Points, in no order, along strands that fork, close into loops and pass close to each other.
(in the rows, 128 means zero)
Points whose rows are less than 106 apart are linked; no others are. Some points are linked to none.
biv: 124 148 138 113 122 128 113 112 153 129 155 143 100 143 148 113 128 114
 126 121 110 143 117 133 161 125 137 166 133 155 152 118 145 139 171 113
 134 119 111 117 135
filag: 141 110 135 131 124 143 110 116 125 118 165 87 92 154 111 107 107 131
 106 143 113 89 153 140 147 107 143 155 103 97 148 135 118 142 137 145
 132 116 102 101 120
befos: 76 156 140 126 129 129 162 118 129 131 125 130 118 126 155 102 130 149
 108 113 108 107 108 149 149 111 118 76 124 113 126 138 135 152 130 141
 97 116 149 120 123
zirog: 102 128 156 122 131 133 128 93 128 130 109 111 106 130 143 108 152 134
 142 148 115 152 102 156 151 126 122 110 166 163 120 125 121 154 122 134
 125 141 111 114 138
kizi: 156 112 103 106 139 112 138 130 147 121 139 143 165 92 120 125 134 122
 139 96 153 131 106 120 128 119 124 129 116 124 106 129 107 119 142 134
 119 138 133 151 98
reku: 146 123 136 124 138 127 114 135 137 103 166 100 124 173 156 94 122 183
 118 128 109 90 110 142 154 128 142 130 133 102 127 147 110 127 115 144
 113 114 99 125 154
vire: 133 127 164 119 133 131 113 111 125 124 136 130 123 101 125 102 151 115
 124 132 101 142 116 146 138 95 114 104 114 118 124 67 96 139 125 138
 108 133 137 105 125
som: 170 87 121 136 128 113 127 141 112 105 121 137 149 161 132 148 151 136
 127 189 116 134 126 147 117 126 127 129 126 138 142 134 125 130 112 134
 122 127 133 128 171
pup: 99 149 96 141 125 90 146 124 126 167 108 144 113 144 127 107 121 137 146
 99 153 109 85 134 105 142 85 92 141 138 110 150 124 107 108 115 140 134
 137 133 117
soli: 146 120 94 131 117 123 145 124 140 116 152 169 181 102 132 178 131 136
 118 128 124 122 160 116 109 129 150 140 125 113 145 131 132 115 146 113
 148 104 140 153 147
veg: 137 115 123 123 150 127 118 100 144 109 122 141 140 160 178 145 134 132
 112 139 76 139 143 147 166 125 129 134 134 135 165 122 143 148 162 134
 131 119 123 124 152
Mekal: 141 115 113 128 126 110 111 125 141 103 141 159 148 111 132 146 150 120
 107 169 107 148 110 123 142 121 99 128 134 128 138 99 111 119 129 110
 141 135 151 146 148
ket: 133 138 137 129 134 123 134 126 122 117 136 91 106 121 113 84 143 132
 104 161 137 144 114 143 152 111 138 134 110 104 134 125 103 143 127 115
 106 135 154 90 111
besav: 91 134 125 156 122 131 155 94 127 142 139 149 146 94 137 118 119 139 131
 92 102 95 138 154 105 107 96 79 127 114 125 108 130 116 99 139 142 119
 139 132 132
duge: 120 134 127 129 109 113 126 95 163 125 140 158 135 126 137 100 147 143
 103 103 92 125 126 133 150 97 119 104 133 103 128 105 118 97 126 137
 146 107 132 148 159
pum: 80 149 148 139 137 114 126 116 126 148 101 100 120 117 118 111 127 134
 179 135 150 146 89 134 120 166 109 119 152 148 111 126 110 151 106 144
 141 146 126 128 92
Zape: 147 116 109 106 100 126 130 82 139 113 130 136 152 158 144 126 161 121
 97 133 113 123 170 123 140 123 147 99 112 109 156 131 122 121 132 154
 102 107 108 139 143
deze: 131 124 134 124 124 119 107 113 116 129 126 145 89 142 119 134 133 76
 125 114 135 155 124 119 116 139 118 89 158 152 115 104 139 118 107 118
 157 152 115 131 147
Fas: 167 105 125 95 128 125 131 143 124 101 147 113 152 129 156 158 140 141
 130 138 131 114 123 119 135 140 167 148 123 145 133 157 132 148 137 151
 98 115 101 154 125
nes: 105 117 108 123 136 142 142 113 123 127 143 117 134 102 119 136 131 127
 131 121 145 94 123 129 135 145 124 126 123 133 122 167 125 152 102 153
 128 137 104 139 101
rir: 162 122 122 116 139 145 117 97 145 140 137 168 123 130 125 128 133 90
 112 104 98 141 152 112 129 88 112 115 128 119 103 95 112 140 139 143
 141 126 126 124 132
fif: 119 130 108 124 115 121 147 148 139 134 143 114 110 160 133 114 122 159
 120 120 157 93 111 122 138 132 135 151 120 132 134 189 134 138 142 143
 94 100 103 146 115
buve: 107 114 157 141 99 155 129 117 112 114 110 126 134 99 106 149 138 127
 117 186 122 126 141 125 125 116 118 124 105 116 158 109 127 146 98 122
 106 131 121 123 129
ger: 116 106 161 131 120 177 134 111 107 122 137 99 109 123 119 121 124 104
 111 136 79 117 169 136 130 103 146 129 106 108 152 109 135 126 111 155
 112 130 114 106 126
Lidiz: 162 113 135 121 139 140 122 106 119 123 143 140 125 124 117 120 146 90
 103 122 109 141 145 121 129 95 121 100 116 113 111 88 96 124 120 125
 124 141 142 113 125
Dadon: 161 131 114 94 144 142 124 114 141 132 133 128 110 156 129 146 124 114
 134 125 154 118 128 127 145 124 158 149 129 154 115 173 134 171 158 142
 117 132 94 122 113
rif: 138 122 108 123 137 119 112 129 154 114 160 122 140 95 116 106 108 117
 154 53 112 111 132 132 106 123 126 152 128 127 119 90 133 91 155 137
 169 116 141 136 107
Notu: 125 137 120 139 145 122 125 124 143 160 78 158 132 139 142 114 110 143
 141 93 129 146 120 130 135 114 83 106 131 149 106 141 143 146 135 110
 138 130 153 123 129
peti: 106 123 122 137 123 116 127 133 135 115 182 119 144 95 114 104 114 154
 130 122 120 86 144 136 142 126 140 162 128 99 149 129 120 95 114 134
 154 108 135 131 122
lubo: 147 123 131 137 149 98 111 132 139 111 166 129 136 124 162 119 137 144
 136 96 107 126 115 142 140 130 129 124 136 136 112 119 117 118 145 127
 153 112 120 147 149
Duvib: 106 125 162 142 140 141 128 138 114 127 98 135 128 134 160 148 115 138
 135 137 113 167 144 110 125 144 116 117 153 149 128 115 145 127 126 126
 132 126 134 143 168
nuka: 135 139 137 150 148 141 139 167 112 146 97 111 130 122 101 136 102 147
 149 137 166 125 131 110 91 135 127 142 95 95 118 120 108 126 125 112
 124 140 156 123 96
gad: 166 117 109 109 124 118 109 85 145 126 156 139 146 165 152 133 159 130
 115 118 119 100 144 125 145 119 136 132 124 122 127 148 113 142 126 161
 112 100 83 137 138
minal: 115 117 116 118 111 120 154 134 116 99 151 94 155 91 106 129 145 113 119
 111 129 121 153 122 109 162 150 123 130 102 131 129 141 86 110 127 141
 129 123 138 115
vis: 152 146 108 127 117 120 146 167 131 116 127 141 146 128 136 171 126 161
 122 145 151 111 140 119 125 133 169 157 98 118 158 171 139 126 172 99
 125 119 150 144 130
lape: 97 143 116 145 155 114 136 138 120 119 108 131 141 103 144 164 118 132
 166 158 135 159 113 131 128 175 132 121 146 140 139 135 147 147 136 114
 134 150 127 131 118
vun: 143 95 143 111 98 148 129 134 113 105 113 107 97 142 112 146 149 89 112
 180 109 149 127 132 120 132 148 139 132 152 153 118 157 121 136 128 124
 143 99 124 142
neriv: 133 138 101 114 142 123 116 132 144 136 118 136 122 144 116 139 111 98
 155 80 155 119 136 115 84 160 137 131 134 170 112 140 167 106 142 108
 142 150 124 128 103
posi: 179 131 138 113 156 134 117 144 117 146 101 133 117 140 133 132 139 101
 111 116 137 184 115 107 127 123 116 129 141 137 97 109 109 140 139 126
 114 142 142 132 141
kofu: 147 126 119 111 133 95 109 118 149 120 155 134 138 118 130 110 151 132
 132 97 143 119 102 136 152 121 125 131 122 126 108 135 110 117 139 124
 135 121 111 147 125
tez: 126 124 82 135 120 92 183 111 131 129 142 144 172 98 134 136 103 123 145
 99 137 105 128 139 94 157 107 124 128 112 134 136 116 108 116 114 157
 124 140 147 110
rogel: 126 117 101 121 115 130 138 132 130 112 168 104 129 114 109 131 148 114
 119 127 138 93 134 129 131 144 150 125 127 124 137 153 144 112 101 137
 135 122 98 130 110
fises: 147 126 115 103 131 123 126 109 162 105 163 129 121 116 138 101 115 111
 139 52 97 108 138 133 125 104 143 135 136 132 117 109 140 108 160 136
 161 121 119 142 120
vin: 146 136 134 133 171 98 118 145 102 142 108 123 139 132 159 131 132 156
 160 162 127 157 105 135 134 152 119 129 154 141 97 135 108 163 121 128
 123 140 142 120 138
Mapov: 134 104 170 131 121 130 107 137 122 122 146 112 121 158 142 101 150 135
 131 116 98 143 101 138 139 115 139 116 158 135 103 97 113 92 106 135
 137 123 88 141 172
lilo: 93 120 119 104 129 157 141 135 153 111 132 113 128 137 145 97 102 162
 133 68 122 86 116 116 132 118 116 135 132 137 120 148 147 129 119 167
 106 117 123 144 119
rupin: 124 123 104 134 138 122 155 119 143 149 105 166 150 128 169 115 112 152
 136 75 127 104 125 133 128 115 93 103 129 142 115 160 130 143 128 120
 132 123 138 143 129
fufom: 119 108 162 107 125 160 124 105 125 133 128 120 121 145 143 113 144 123
 122 107 103 124 148 110 132 111 146 114 130 131 112 117 124 132 119 173
 104 110 92 144 135
darud: 113 139 127 126 152 114 128 118 129 97 123 126 137 91 146 149 115 103
 145 120 123 148 126 146 148 151 127 109 131 142 144 117 142 132 156 114
 151 140 140 133 110
noso: 132 143 112 132 137 108 175 152 99 128 116 124 127 113 140 128 114 143
 110 153 141 130 123 137 122 138 145 101 107 101 139 161 120 124 122 114
 114 142 161 116 118
tefat: 131 113 137 125 139 136 117 119 111 144 149 119 96 137 111 120 122 82
 133 109 122 142 124 124 117 143 142 131 148 146 117 111 133 118 114 127
 162 145 85 115 131
lomi: 167 79 144 120 125 130 122 114 112 118 133 121 127 162 134 125 168 126
 118 183 112 122 119 156 112 112 130 119 116 132 118 121 101 131 95 143
 109 125 118 120 161
suga: 125 130 114 132 140 150 133 146 142 116 142 119 128 130 148 133 103 169
 126 128 141 110 142 122 149 121 139 162 112 122 136 162 148 154 147 134
 108 111 122 135 127
Tado: 85 137 130 139 104 140 110 139 143 133 134 136 83 142 107 136 121 121
 112 149 138 131 138 108 127 124 125 159 151 150 142 134 161 122 127 115
 129 122 116 130 149
Zota: 145 148 126 122 115 94 114 157 127 104 152 141 115 135 141 150 154 123
 124 137 128 130 131 127 120 152 162 151 131 168 142 133 147 110 132 100
 128 128 126 130 145
rekon: 113 125 96 120 138 106 123 133 148 123 119 103 145 132 131 125 103 121
 169 64 137 114 120 126 86 172 127 128 122 152 116 125 158 101 143 121
 139 137 137 138 83
patu: 137 122 109 127 154 139 108 87 148 135 123 175 145 118 139 148 127 117
 140 131 130 131 135 147 160 113 109 115 129 141 109 156 121 168 126 133
 134 124 119 138 126
febo: 91 153 121 148 107 82 137 137 128 144 129 160 123 129 130 134 123 132
 150 119 150 121 101 123 111 161 92 123 149 147 134 137 145 103 104 112
 150 129 124 153 134
rodu: 105 116 132 132 113 137 101 142 148 158 121 119 128 134 104 96 102 124
 157 85 150 115 116 111 102 119 105 159 123 147 108 111 136 91 117 132
 127 117 124 129 111
vaz: 119 147 124 116 145 123 117 118 143 119 136 147 110 115 135 139 119 102
 134 114 127 155 115 137 149 135 132 154 132 159 142 131 143 140 177 96
 149 135 127 109 107
Mig: 116 131 101 154 129 83 161 97 111 135 143 149 154 107 136 139 118 114
 154 110 132 108 116 152 118 141 93 90 134 116 127 137 96 115 96 115 165
 134 140 147 118
Kozuf: 119 127 174 137 129 147 140 159 104 148 110 88 138 104 95 118 110 141
 152 129 150 120 137 119 102 125 134 141 89 104 116 134 115 134 108 138
 93 128 138 121 101
Mazi: 151 123 96 110 122 105 155 147 104 153 98 171 187 120 168 170 137 126
 132 109 145 142 114 123 140 137 134 113 133 145 112 154 124 142 132 131
 122 141 140 156 130
rezuf: 102 134 115 123 140 126 154 144 113 125 104 102 145 107 137 119 109 120
 155 89 147 124 114 121 96 176 127 102 119 128 119 140 147 118 127 137
 119 151 134 146 93
falu: 152 148 150 138 127 134 143 164 105 144 69 122 130 149 136 129 142 168
 137 205 134 159 134 119 109 125 132 124 152 127 123 132 132 157 134 117
 102 147 153 98 153
rik: 130 139 106 111 144 150 133 122 140 114 129 127 127 153 146 167 107 140
 121 140 137 114 150 129 153 134 156 145 124 138 142 177 146 174 166 125
 108 122 118 130 119
Rab: 109 123 126 141 124 109 129 132 145 114 167 109 159 95 112 116 107 131
 157 77 115 103 125 131 107 146 127 156 134 107 123 101 132 85 118 137
 158 110 137 148 112
kalik: 144 110 121 116 136 124 118 89 139 141 120 155 143 146 155 147 153 134
 132 145 129 122 118 146 156 126 127 116 141 145 126 150 115 170 115 153
 126 120 97 136 140
lik: 84 136 128 134 131 148 132 121 134 152 135 102 127 106 90 97 114 112 138
 79 127 86 116 149 103 118 105 108 109 106 123 95 133 122 105 150 123
 130 154 97 85
dudad: 167 108 122 134 124 94 117 161 114 98 153 124 124 146 126 152 146 129
 129 173 117 121 132 150 102 144 153 149 129 156 147 128 147 113 117 108
 133 119 123 121 160
Kuve: 68 151 121 142 149 145 145 101 134 135 126 141 110 126 143 115 119 142
 124 116 107 114 124 151 153 98 109 98 136 131 133 133 141 159 130 130
 128 117 130 109 126
fuz: 106 135 135 131 124 110 109 117 128 131 116 135 105 125 150 140 145 107
 140 94 135 145 108 124 125 143 125 95 162 173 117 119 156 119 135 121
 163 137 107 155 142
taf: 115 135 124 140 138 114 113 125 139 101 186 118 127 125 132 93 104 173
 129 117 117 82 103 156 168 121 134 125 135 96 136 145 112 126 125 128
 144 120 123 121 133
simeb: 117 116 140 127 122 148 131 134 138 108 117 151 139 110 145 161 120 121
 124 110 115 158 154 99 122 136 131 126 140 141 132 98 156 111 134 127
 138 121 127 154 151
Nided: 117 124 140 145 121 99 117 130 126 116 134 137 144 112 119 126 137 132
 139 112 132 147 105 113 111 138 93 123 126 117 110 82 105 101 110 125
 146 126 137 162 114
bigeg: 143 136 128 141 129 120 109 170 119 134 117 114 125 130 81 167 100 131
 141 154 157 132 140 112 99 141 132 156 116 107 140 123 119 116 147 95
 161 138 143 132 115
bov: 108 123 120 111 126 171 134 134 144 129 134 101 102 131 120 89 100 117
 121 65 106 100 146 112 130 101 135 144 123 128 128 135 153 120 144 157
 117 132 123 115 102
sote: 108 131 138 136 108 151 127 122 141 132 115 116 84 172 119 130 117 132
 119 178 131 147 142 117 137 112 150 172 135 139 143 142 142 138 162 120
 112 121 107 109 143
neb: 149 130 109 130 137 123 135 148 103 158 84 163 182 119 159 197 126 129
 147 123 135 160 111 118 124 138 119 97 150 134 114 128 122 149 131 128
 135 139 153 152 147
Teme: 85 146 150 151 121 137 108 152 114 137 140 70 112 130 104 84 103 119 156
 91 128 127 104 138 144 147 118 139 129 107 120 105 122 102 108 148 140
 127 126 108 105
Dibu: 144 117 97 120 119 129 162 123 128 135 107 166 179 126 174 160 129 138
 115 99 130 120 142 115 131 129 134 108 128 130 113 161 134 146 127 145
 121 123 131 150 139
dubub: 122 135 171 141 125 132 130 147 114 141 86 121 119 149 138 134 124 159
 146 184 118 170 133 113 113 143 127 152 164 149 123 116 143 144 116 127
 119 131 138 117 169
fon: 90 137 124 114 131 135 148 140 139 136 133 119 122 141 158 115 116 167
 139 101 137 96 98 126 145 144 132 133 151 155 115 178 142 155 130 159
 107 123 108 148 136
Dokos: 123 137 143 146 159 92 120 123 113 156 108 110 128 116 153 119 124 150
 185 132 142 139 92 144 127 157 99 122 150 141 95 127 103 157 118 143
 143 132 121 139 113
zafum: 120 140 127 116 99 125 128 118 126 94 127 144 117 106 81 134 130 103 85
 150 137 130 150 121 115 128 111 109 125 99 146 94 126 99 111 100 145
 146 169 125 123
Sar: 153 105 134 104 97 152 134 98 122 109 97 115 141 158 131 130 158 131 101
 162 119 141 140 132 136 117 152 115 88 108 160 123 116 135 151 151 86
 132 118 126 131
Kebeg: 107 121 145 147 115 114 154 132 90 135 137 116 124 131 127 117 140 138
 113 145 120 114 133 131 101 133 136 82 125 108 122 122 126 96 73 123
 106 127 122 122 156
gase: 151 113 113 141 142 111 116 140 124 103 153 126 128 116 108 160 133 124
 115 178 126 120 150 147 127 144 144 140 122 124 155 145 143 123 126 103
 161 127 140 118 131
rege: 141 120 115 119 101 121 152 132 132 105 140 141 167 122 147 168 132 156
 111 155 128 110 151 123 133 143 170 142 103 116 174 163 132 123 158 124
 120 107 139 158 133
zera: 118 134 119 137 110 119 115 155 143 142 145 132 124 135 101 115 121 131
 140 103 163 103 125 118 111 137 126 167 122 140 121 148 147 91 118 114
 126 106 123 141 123
sasum: 92 138 175 137 129 146 140 134 119 158 139 104 132 101 98 93 118 144 146
 119 131 104 124 134 112 105 115 121 108 102 116 107 134 139 104 139 87
 110 142 100 107
Ramid: 163 157 132 105 116 121 106 157 124 139 88 142 111 145 113 161 134 125
 141 172 164 164 111 100 124 135 126 144 165 144 111 133 134 150 147 103
 131 154 129 129 136
Kani: 145 129 128 128 151 138 101 104 147 139 106 175 130 102 127 148 133 102
 143 115 122 155 126 123 135 102 95 112 132 141 112 111 115 150 143 132
 153 131 124 143 126
Madi: 133 161 106 126 129 99 166 159 95 148 86 153 140 106 161 142 122 137 142
 161 147 156 111 133 128 146 129 99 143 122 137 155 123 140 130 106 108
 159 160 125 129
dimev: 126 150 129 127 139 102 157 146 113 124 123 110 125 104 124 92 126 147
 119 152 147 143 109 144 135 128 131 119 96 102 128 136 104 121 123 110
 99 138 166 106 107
fofir: 173 126 131 102 143 121 117 159 123 135 125 126 118 147 145 125 140 115
 122 109 151 154 129 103 121 133 142 134 125 147 98 130 122 117 138 128
 109 133 126 130 134
togim: 93 155 118 141 128 102 130 136 121 139 106 146 133 120 143 163 123 124
 174 140 152 138 107 117 111 180 109 119 147 163 135 135 153 128 120 113
 148 139 128 144 118
negiz: 116 140 133 141 113 127 126 113 150 157 131 171 137 141 136 93 140 151
 111 107 118 111 129 119 125 95 103 116 120 124 111 117 117 117 101 131
 121 99 131 134 146
Gonu: 143 127 155 132 125 141 123 116 141 132 107 143 154 137 139 128 153 151
 111 172 107 151 135 129 147 105 113 146 118 123 138 103 108 164 132 134
 98 114 141 123 149
Pibi: 134 136 124 110 117 141 147 129 125 142 82 128 146 159 163 150 146 147
 120 156 150 150 121 114 157 125 156 120 122 124 134 174 131 162 151 145
 84 134 122 128 131
megi: 145 124 109 122 137 77 143 145 101 118 155 117 131 126 163 123 135 145
 140 133 134 103 97 148 133 154 136 101 145 135 116 155 115 115 101 125
 132 139 115 138 138
zati: 92 138 120 167 138 106 122 91 122 132 136 154 129 97 119 122 117 135 142
 120 120 111 125 158 129 127 94 92 122 110 133 118 116 133 99 119 163
 130 139 126 133
pagik: 106 140 114 117 89 104 131 138 142 103 148 143 118 113 85 133 131 116 88
 135 148 125 134 113 121 137 132 136 142 122 160 123 144 83 125 99 148
 130 157 140 118
furo: 109 144 112 164 159 119 112 117 132 154 121 115 108 128 114 112 90 124
 155 117 150 132 122 145 128 129 102 135 130 139 115 124 129 144 119 119
 148 135 150 91 111
sebo: 121 132 112 122 99 167 133 154 151 136 94 132 128 119 88 141 118 151 132
 130 171 120 139 109 117 109 124 162 101 117 135 155 139 121 155 111 117
 130 131 142 118
sise: 190 106 121 114 129 122 120 132 119 120 132 109 106 167 120 138 135 114
 105 161 131 128 137 136 127 121 155 140 109 124 141 148 119 139 158 118
 129 128 111 106 135
Gazov: 150 97 138 139 141 156 116 96 128 122 151 113 117 171 136 121 115 139
 108 162 91 109 151 149 138 101 139 150 110 117 147 127 116 151 127 150
 133 112 103 101 146
Toba: 199 111 114 125 134 108 114 124 133 114 151 143 128 180 129 154 148 104
 88 144 109 142 151 137 126 115 146 150 115 122 149 130 125 128 171 102
 140 123 136 126 147
sunov: 93 146 116 146 154 116 138 148 102 123 130 80 106 119 114 108 127 120
 130 138 131 127 111 148 127 166 126 101 131 120 134 135 137 129 111 133
 133 159 134 91 98
vipak: 90 128 130 136 130 144 133 113 136 127 146 103 136 110 108 96 103 129
 149 57 106 86 138 145 111 114 109 92 128 109 106 102 130 108 106 154
 144 133 135 117 112
Zup: 107 122 116 126 118 160 132 115 148 151 112 151 122 124 124 105 119 137
 118 114 132 99 154 115 113 96 115 124 103 128 120 138 140 121 108 139
 105 110 136 121 128
gadot: 154 151 132 127 114 123 106 155 141 132 144 154 118 130 102 154 136 121
 132 128 157 125 134 117 112 133 144 179 110 158 129 130 137 117 144 99
 136 110 123 145 127
kolen: 133 142 116 116 131 122 107 89 158 118 140 146 129 158 163 121 142 130
 120 134 95 133 137 129 172 135 126 155 119 126 174 136 133 148 172 139
 116 118 104 128 136
bezop: 143 120 93 125 120 117 137 130 130 104 152 134 165 91 89 167 141 105 130
 122 131 128 148 113 88 154 141 143 132 115 126 107 123 105 123 116 150
 114 134 148 113
Runos: 135 128 103 149 151 108 133 119 132 128 154 153 140 116 103 141 96 130
 105 135 137 111 157 141 121 138 131 124 125 106 151 146 132 108 125 107
 167 114 168 115 131
kef: 183 139 133 113 133 144 106 158 108 144 95 133 120 149 109 171 142 120
 127 161 144 170 107 102 112 134 109 146 159 130 101 103 106 147 149 107
 119 154 150 138 141
bidek: 97 137 124 160 129 157 100 133 143 154 131 120 104 144 92 97 84 121 141
 105 148 118 128 125 119 112 102 164 131 135 120 123 136 117 123 128 132
 119 149 89 119
gisup: 141 113 127 116 125 139 138 119 141 121 113 158 155 117 167 152 142 119
 119 107 115 147 150 103 145 119 144 121 127 141 125 116 137 128 151 142
 125 121 131 152 146
Sugu: 133 110 103 118 118 174 138 133 153 136 110 143 144 119 114 121 104 148
 126 100 142 102 166 101 105 99 127 146 99 119 123 140 145 109 141 126
 115 122 137 133 107
vezif: 117 126 137 111 120 134 121 140 112 138 138 118 93 136 107 140 127 80
 143 98 139 130 128 115 102 165 152 146 143 172 111 136 160 109 129 127
 139 132 92 132 117
naze: 70 138 133 151 133 150 122 118 139 140 138 135 105 143 135 116 111 142
 127 127 117 125 126 130 148 119 108 141 145 141 138 122 154 133 122 131
 129 109 113 120 144
Ridot: 115 121 132 123 138 166 121 106 120 135 154 93 108 106 113 116 124 100
 136 120 126 112 127 137 152 141 131 143 128 131 119 131 126 163 113 162
 143 145 91 110 89
Kib: 127 138 132 135 130 118 109 94 153 130 114 153 142 141 170 102 150 145
 100 101 91 140 133 144 168 96 107 88 127 111 140 116 123 129 149 128
 142 112 137 138 145
Meti: 117 121 167 114 121 144 117 94 128 129 118 124 108 125 126 96 157 111
 121 154 111 157 108 135 146 110 124 116 139 138 128 98 108 148 120 137
 106 136 114 108 129
sepes: 131 130 126 124 150 167 142 124 122 123 109 129 132 107 120 137 111 123
 119 137 125 138 159 130 141 112 142 127 103 106 141 128 130 143 147 119
 119 143 147 110 115
duv: 157 133 125 144 131 117 110 163 115 121 130 104 108 121 74 153 119 128
 124 178 152 118 145 132 116 139 151 156 122 122 155 142 130 123 153 95
 159 147 136 102 120
Refu: 131 126 106 120 124 102 135 126 133 137 110 147 155 101 112 129 131 122
 151 113 166 135 92 119 108 142 100 123 118 127 111 123 99 119 117 122
 129 138 138 150 88
doza: 106 147 105 145 157 120 116 125 124 134 142 85 103 133 104 120 102 93
 134 112 147 112 128 156 132 161 124 115 125 119 126 137 135 130 116 131
 163 152 139 87 97
Lak: 118 136 147 141 140 116 113 139 118 119 150 87 112 123 121 84 121 127
 143 94 133 119 101 138 137 134 126 112 126 107 104 102 112 97 109 130
 138 127 124 112 124
Dadi: 120 125 143 113 126 159 122 118 118 157 126 95 93 124 90 100 141 121 131
 144 153 124 119 133 127 123 137 144 134 141 106 146 116 149 110 151 105
 130 99 110 110
sime: 131 119 122 112 106 158 127 112 149 131 158 131 96 128 116 94 105 92 118
 72 87 118 135 107 140 100 151 154 128 119 135 115 154 97 155 154 145
 122 106 118 119
gakoz: 161 121 136 125 131 142 125 130 124 133 140 89 80 146 105 94 127 116 99
 155 128 130 139 134 141 101 146 144 95 109 132 134 106 132 145 126 118
 127 131 88 118
neka: 72 144 140 141 130 120 148 130 108 127 114 97 102 114 124 112 140 131
 144 152 129 142 98 142 133 155 113 104 160 140 127 125 133 142 101 133
 127 145 132 112 115
zek: 126 129 148 127 113 119 126 122 113 155 105 152 123 134 120 141 140 131
 125 154 158 135 120 107 113 130 113 116 139 136 108 132 120 134 80 132
 106 128 126 136 140
zufo: 151 126 117 122 132 120 116 121 134 121 142 142 132 108 94 116 138 101
 101 135 141 129 145 122 121 104 130 124 114 100 125 111 103 111 113 115
 138 136 148 118 117
Fimi: 118 133 141 126 125 123 163 115 122 125 133 129 145 126 167 103 144 158
 115 143 117 121 113 138 157 125 126 107 121 112 136 136 106 144 116 139
 84 118 132 127 134
Keton: 154 123 154 126 76 115 114 180 109 114 112 123 126 135 98 174 135 134
 137 168 140 143 136 102 93 137 142 151 134 141 127 128 134 103 123 109
 126 136 114 165 144
Zaziz: 138 129 147 122 110 160 122 115 148 133 104 147 111 154 124 141 135 124
 112 173 132 157 132 115 143 111 126 155 144 135 140 120 126 160 148 108
 120 132 122 120 145
Seg: 107 129 128 125 123 134 138 143 121 114 111 112 105 133 106 126 109 92
 114 103 137 144 157 106 98 144 143 111 131 135 132 107 157 87 124 116
 138 153 143 129 131
suv: 133 129 144 114 89 152 147 121 123 140 77 130 132 147 129 139 154 143 95
 159 151 133 142 106 130 112 154 93 95 109 132 145 117 148 136 140 73
 123 124 135 127
puvi: 155 105 155 133 138 110 109 138 128 96 169 118 140 153 167 117 141 142
 124 115 85 129 116 144 137 129 140 134 147 135 125 106 119 94 130 129
 142 113 105 141 172
Sife: 109 114 158 127 119 158 119 114 122 121 147 111 120 107 118 113 129 109
 118 110 91 117 155 125 134 106 137 121 126 115 125 91 124 103 96 152
 135 117 105 120 131
fup: 124 139 100 142 155 114 111 128 143 140 116 156 131 128 116 134 99 117
 130 113 150 132 136 129 123 127 108 126 122 132 130 136 139 117 128 105
 148 142 153 114 127
Sir: 198 117 107 127 154 116 119 127 132 116 159 144 153 158 147 151 152 100
 94 97 82 148 144 127 134 114 135 132 141 131 115 108 119 131 160 118
 142 106 149 139 162
Dob: 135 122 146 114 138 133 133 127 122 94 146 95 128 143 154 98 129 159 118
 131 110 108 130 136 149 121 146 119 111 110 134 141 111 145 122 152 102
 126 122 119 138
vafuv: 105 120 175 124 99 180 127 126 109 128 109 104 100 116 99 123 118 106
 106 152 97 145 155 122 132 89 138 155 107 109 155 99 127 139 145 130
 109 130 128 105 111
sipap: 120 115 159 135 118 155 114 131 109 152 115 127 105 134 110 126 133 126
 132 159 151 125 139 114 119 124 129 143 126 134 106 135 114 133 97 141
 118 116 103 130 141
vos: 139 122 119 113 138 136 142 156 118 129 108 117 129 122 136 135 124 132
 134 108 159 138 131 111 115 146 148 128 114 142 112 149 154 124 137 137
 110 139 128 142 118
las: 169 109 126 145 161 123 103 120 135 123 142 133 152 147 158 145 148 115
 107 117 68 153 123 131 154 110 107 138 142 132 136 93 130 152 159 128
 149 114 144 143 161
karu: 145 170 116 138 136 106 141 161 110 138 87 136 135 132 161 111 127 150
 141 185 134 159 116 131 135 146 122 121 166 133 111 144 121 156 140 116
 116 158 157 104 133
zavaf: 107 121 159 145 116 114 120 136 114 118 145 104 129 124 133 108 134 134
 147 104 120 132 102 134 125 136 123 99 147 116 107 85 108 75 95 123 148
 123 99 145 145
bemo: 100 132 138 150 124 121 141 105 115 133 141 143 144 94 121 131 135 133
 123 168 117 113 118 147 137 127 102 112 116 119 139 111 111 140 81 123
 128 128 137 114 124
rul: 161 121 130 118 154 136 126 147 113 110 122 120 127 127 147 151 129 120
 141 161 117 167 125 129 128 139 142 162 140 144 137 113 127 147 160 116
 124 144 127 132 129
mozab: 145 133 119 118 102 142 139 156 147 128 101 138 136 123 107 164 136 155
 119 139 168 124 139 105 124 113 146 146 101 103 153 156 118 116 173 94
 127 123 144 144 128
soko: 150 137 120 121 118 95 108 142 117 146 112 159 134 137 126 155 148 119
 136 162 159 146 110 118 117 147 114 125 153 146 106 144 122 131 103 121
 129 141 115 142 140
Fofum: 85 144 178 136 102 164 133 135 122 131 113 107 109 113 96 121 133 130 99
 162 120 140 145 123 118 97 128 127 114 111 149 104 140 138 124 124 89
 122 141 111 126
nema: 144 128 144 137 118 131 156 123 117 129 108 136 158 136 151 135 151 159
 115 185 115 140 119 142 139 114 124 117 110 113 139 128 111 164 122 124
 78 120 148 108 134
zigas: 99 123 129 142 99 165 108 136 130 132 140 108 121 105 84 113 97 92 115
 102 119 122 152 118 125 120 122 162 124 112 153 114 144 89 126 152 152
 128 143 120 106

A tip is a point with one link. Name the tips that can be reached along the links from each point below, in the order of the rows.
fon => Dadon
kofu => Teme
rezuf => fuz, Kib

A fork is a point with three links, a tip a point with one. Leave the first point through the second and follow the links. Name the first fork or tip that comes.
rogel, minal => Kib
Pibi, suv => Lidiz
nema, Gonu => Fimi
sime, bov => Dadon
fufom, Sife => zati
Lidiz, rir => Pibi
sipap, zek => fuz
Nided, Refu => zavaf
biv, vaz => pup
